Points, in no order, along strands that fork and pass close to each other.
(in the rows, 128 means zero)
Two points are linked if the straight distance between their rows is under 88.2. Some points are linked to none.
Tetel: [122  91 103 128 158 133 174 119 152 125 102 137 165 135 194 161 134 159
 103 149 148 130 113 141]
Bedop: [ 97 173 138 101  90 121 146 148 106 119  84 161 107 104 200 136  52  91
 160 132 123 115 164 127]
mot: [167 117 163 120 127 162 124 148 111 152 147 119 130 139  86 125 202 142
 126  86 154 148  97  89]
Fube: [137 152 182 161 111 161  71 153 111 162 181 103  76 114  35  78 137 149
 141 107 129 160 158  88]
Fifi: [144 122 126  97  63 153 175 142  66 152  75 139 135 118 155 157 118 100
 147 115 161 114 141 139]
falu: [107 148 129  96  76 144 156 145  69 141  82 154 113 100 173 142  52  85
 162 133 137 104 177 126]
dabes: [ 91  95  68 126  90 113 138 135  89 100 115 125  88 126 136 164  96  39
 160 128 125  98 159 135]
Semiz: [118 119 112 159 119  49 104  98 180  82 127 133 146 101  87 109 114  84
 110 150  94 160 114 170]
gefov: [137 108  99 145 123  58 113  92 165 108 131 125 155  98  57 114 129  86
  82 144 124 146  94 161]
Puv: [106 150 132 164 127  98  91 147 153  62 172  91  50 135  99 106 155  79
 161 141  64 115 156 112]
Kuniz: [127 167 168 122  96 107  90 105 143 138 107 173 136  81 145 114  27 122
 130 127 101 134 158 142]
basup: [117  93  74 103 122 162 179 135  44 178  96 116 140 138 135 172  94 131
 124 134 177  94 160 127]
Fosen: [104 191 186 118 148 136  90 155 124 110 169 103  95 155 151  91 116 143
 184 147  99 118 159 109]
Likav: [139 121 138 135 187 125 129 125 195 124 146 136 162 164 157 120 168 199
 102 139 113 146  90 115]
vuba: [ 98 155 164 127 148 102 119 137 187  69 140 129 118 161 169 101 145 149
 151 149  76 149 128 134]
Gav: [160 102  96 126 151 166 136 120 140 198 142 137 157 108 114 148 162 183
  65  86 165 132  90 111]
bime: [106 136 133 164 142  82  95 107 198  52 156 108 108 140  99  94 145 106
 137 150  73 140 136 145]
ruve: [148 179 204 109 125 142 127 145 134 142 119 155 137 130 182 110 144 157
 154 124 128 134 125 118]
kipak: [157 141 175 135 118 168  88 143 115 192 159 123 128 107  53  94 126 170
 110  79 143 163 118  88]
mokev: [124  93  77 123 119 173 159 153  33 147 145  77 108 170  66 138 177 113
 150 121 168 104 137 108]
Zipak: [102  69  55 137  98 103 134 114 103  92 109 124  99 127  91 173  94  54
 130 128 125 109 153 155]
Sivil: [ 89  95  76 142 108  75 136 117 139  53 112 136  93 122 147 154 128  32
 154 136 100 120 135 157]
zuzi: [ 92 180 166 105 112 121 125 131 121 117 101 166 120 103 194 126  46 113
 157 143  99 125 166 127]
ronef: [157 148 136 133 150 150  85 116 159 211 159 137 156  86  95 129 110 197
  72  85 141 150 104  99]
Fud: [117 122 117 162 143  64  98 107 193  63 143 117 129 118  90 102 134  97
 116 156  85 141 120 165]
sidi: [151 141 175 114 145 145 132 142 141 132 135 137 139 157 148 117 194 155
 130 120 133 137  89 112]
pabek: [150 120 128 140 180 129 121 119 183 162 146 142 165 136 137 128 154 190
  82 118 132 149  94 123]
rebi: [119  68  73 137 113 101 145  94 120 110 104 132 126 114 108 159  93  80
 105 133 142 119 132 167]
zepad: [ 98 135 129 111 156 134 151 133 128 102 115 138 134 154 192 127 119 147
 136 159 129 116 130 133]
Rora: [142 178 188 119 134 135  85 122 170 159 126 152 151 106 156 104  64 182
 118 128 113 142 140 131]
Vuma: [113 174 154  95 133 148 145 155  85 129 123 121 124 150 175 121 129 118
 183 138 128  98 144 120]
mar: [160 135 150 133 146 163  92 133 131 199 157 126 138 110  74 116 140 182
  89  86 146 150 114  87]
nemi: [130 143 163 141 160 111 107 123 194  86 147 119 133 162 132 103 156 161
 126 143  95 148 116 131]
nuf: [140 148 128 133 159 101  96  99 195 167 136 146 165  93 127 118  68 173
  73 142 115 145 125 135]
Nofa: [106 186 188 137 137 119  80 149 157  95 165 115  90 152 133  89 134 139
 167 143  77 128 158 116]
mez: [163 132 162 107 132 172 140 154 115 183 136 131 157 136 119 126 194 172
 119  78 162 139  81  91]
tevov: [114  94  80 140 174  93 138  95 191 117 117 132 181 120 138 132 101 156
  77 161 110 151 118 159]
rit: [140 163 180 137 101 160  82 142  97 179 157 119 113 111  64  85 112 155
 149  90 126 157 149  93]
vav: [159  74  97 146 140 115 135 102 149 132 123 126 150 127  92 145 171 135
  82 113 153 145  85 141]
lizak: [143  97 122 122 130 134 177 113 143 139  88 147 162 119 187 162 146 146
 101 134 169 144 105 147]
tep: [125 130 117 162 122 101 103 127 134  67 168  98  73 134  82 122 161  82
 146 139  87 114 141 128]
loleg: [107 146 114  93  91 160 172 151  50 158  84 132 130 110 166 143  55 104
 166 126 151 101 176 127]
zof: [142  92  63 135 165 172 131 111 116 198 153 121 142 112  96 165 124 183
  64 107 168 128 117 110]
sev: [126 105  62 139 187 169 120 111 115 183 168 101 135 126 101 148 109 188
  73 129 150 118 133 102]
funup: [ 96 151 141 126 153 115 135 141 161  62 143 113 106 180 170 115 162 126
 158 154  87 119 127 134]
Lum: [136 118 117 129  77  91 110 106 129 137 105 150 128  80  81 131  59  85
 119 121 123 138 148 161]
zile: [133 143 147 128 142 112  96 104 181 140 127 156 155  96 149 113  62 160
  99 148 107 141 127 138]
Pakor: [154 144 129 125 161 133  84 113 172 190 150 141 153  90 111 123  91 185
  79 115 133 142 120 116]
Gusis: [142 180 216 118 115 132  76 138 150 147 134 154 131 111 149  92  88 166
 145 117 105 150 141 115]
mipid: [123 125 112  97  65 172 190 152  40 186  77 122 139 114 140 153  85 108
 158 118 155  99 163 135]
gutun: [ 91  84  79 157 145  85 134 113 150  41 135 111 103 146 108 128 155  79
 130 149  99 127 124 155]
Zod: [107 149 133 107 137 131 145 141 106 105 124 123 125 155 179 127 133 128
 159 154 129 104 128 123]
zap: [166  89 113 119 102 145 171 114 121 170  78 146 168  99 156 167 129 140
  96 106 170 137 113 139]
Zikoz: [129 106  90 119 150 170 163 142  51 132 142  86 126 172 111 142 181 127
 141 135 175  98 120 109]
sutu: [134 146 143 123  82 117  95 101 129 138 100 167 125  76 114 126  40 103
 114 120 115 134 155 150]
Bos: [109  97  60 134 189 170 125 106 112 157 161 110 130 144 127 153 100 177
  81 153 144 106 141 113]
rorub: [122 111  89 119 169 162 141 136  84 128 141 106 128 167 132 152 148 153
 119 149 153  96 122 110]
fuz: [123 108 106 132  86  81 122  96 144 102  93 163 129  86 109 135  79  52
 126 133 114 135 133 170]
Vib: [128 128 120 139  88  55 113  98 167  99 108 149 149  79  98 116 102  67
 122 143 103 151 116 182]
Nak: [161  89 106 125 101 128 154 103 136 172  84 151 162  85 115 158 115 136
  79 102 165 144 111 151]
Pumaz: [156 111 141 129 137 138 153 126 131 115 123 137 136 148 131 132 193 137
 115 114 146 135  85 127]
Gega: [ 97  96  95 156 164 100 129 114 153  45 148 114 118 166 118 125 147 118
 123 154  97 123 131 149]
Fibos: [153 132 158 104 108 177 167 162  84 179 129 116 153 156 117 129 203 152
 154  91 184 124  94 100]
Fegi: [138 178 153 106 124 164 173 166  53 160 117  94 140 147 149 109 166 133
 204 121 162  93 132 123]
Peb: [147 182 203 103 107 138 112 141 116 141 128 145 124 118 167  98 117 141
 164 128 110 140 133 122]
bur: [156  86 114 138 121 136 143 110 128 115 111 137 140 138 112 146 173 126
  97 119 148 138  83 141]
Foza: [148  95  98 156 127  92 116  95 158 119 125 130 146 112  73 136 132 116
  83 127 139 142  98 150]
Rigu: [162 115 168 142 117 160 108 146 118 151 162 108 116 134  50 116 200 139
 117  80 141 153 104  95]
mef: [112 102 104 128 180 129 162 125 136 105 119 128 149 160 191 148 120 152
 110 166 128 116 123 132]
timuk: [143 165 178 102 149 149 143 151 136 154 130 140 150 152 184 116 169 184
 139 129 141 127 105 112]
Tamu: [116 182 182 110 100 133 103 131 125 139 108 163 119  94 169 115  39 137
 150 128 109 127 164 123]
paf: [128 146 157 159 166 123  75 142 162 110 175 102 100 153  66 106 139 164
 106 141 111 132 142 112]
feku: [148 114  99 126 166 143 134 113 164 175 134 141 163 118 136 146 158 191
  68 113 153 137  90 119]
Vafi: [ 82  97  64 139 114  86 144 140 110  65 106 138  78 134 160 154 100  33
 163 136 104 112 149 139]
Nem: [109 109  91 166 108  79 103 124 142  61 146 103  62 122  91 130 149  42
 143 130  84 112 143 132]
Tetek: [143 146 152 115  80 115 154 140 133  92 115 137 103 131 185 123 184  65
 184 118 112 119 111 136]
dubi: [126 143 144 106  87 127 176 143  95 113  96 141 124 139 184 139 182  84
 173 125 143  99 112 138]
zigi: [110 168 159 147 122 117  86 148 135  90 168  94  62 144 116  95 141  99
 181 140  75 126 157 106]
meli: [122 186 175  93 113 156 151 153  73 155 122 118 124 134 171 104 130 127
 198 126 142 102 142 116]
zed: [113  93  68 133 184 147 136 123 110 116 154 101 124 167 131 143 130 157
 104 157 145 100 134 114]
fad: [114  94  74 107  80 163 179 148  30 179  93 108 134 137 125 172 103 100
 152 122 175  99 167 132]
mopu: [140 138 172 153 129 158  99 155 109 145 179 100  88 135  39  94 177 155
 131 106 141 149 135  80]
Gek: [132 125 131 104  86 140 167 133  91 124  90 142 130 128 171 149 137  98
 150 126 153 114 133 138]
Duna: [155 147 163  98 104 163 163 160  64 164 126 113 144 150 129 115 191 127
 175 103 166 123 110 111]
nufol: [100  91  85 154 116  64 117 110 153  55 119 121  98 121 108 139 134  39
 146 141  91 130 132 162]
moga: [131 126 138 145 184 103 120 116 212  98 141 124 159 161 140 107 159 184
 107 144  96 155 107 134]
Guzu: [ 85 118 115 134 168 120 126 129 139  66 146 107 109 175 148 124 138 131
 132 160 104 112 134 127]
pizit: [151  86  91 136 109 113 140 101 129 142  87 151 155  99 117 155  98 111
  96 128 147 131 130 156]

A fork is a point with three links. Follow the links from the first point to the second and name the forks in between, in order.
sev / tep | nufol
loleg / bur | Semiz
fuz / basup | mipid
fad / Fud | mipid, Semiz

A fork is a point with three links, a tip a point with one. Leave the first point through the second and follow the links. Name the first fork or tip that comes.
zed / Bos | nufol
pabek / feku | mokev
Tamu / Kuniz | Semiz
sutu / Kuniz | mipid

Name the points in between on the shortest way along the links from the first point to the second, in order.
zepad / Fube | Zod, Vuma, meli, Fegi, Duna, Fibos, mez, mot, Rigu, mopu
Gega / rebi | gutun, nufol, Sivil, Vafi, dabes, Zipak
dubi / Vib | Gek, Fifi, mipid, loleg, falu, Bedop, zuzi, Tamu, Kuniz, sutu, Lum, fuz
Likav / zigi | moga, nemi, vuba, funup, Guzu, Gega, gutun, nufol, Nem, tep, Puv
sidi / Kuniz | Pumaz, bur, vav, Foza, gefov, Semiz, Vib, fuz, Lum, sutu
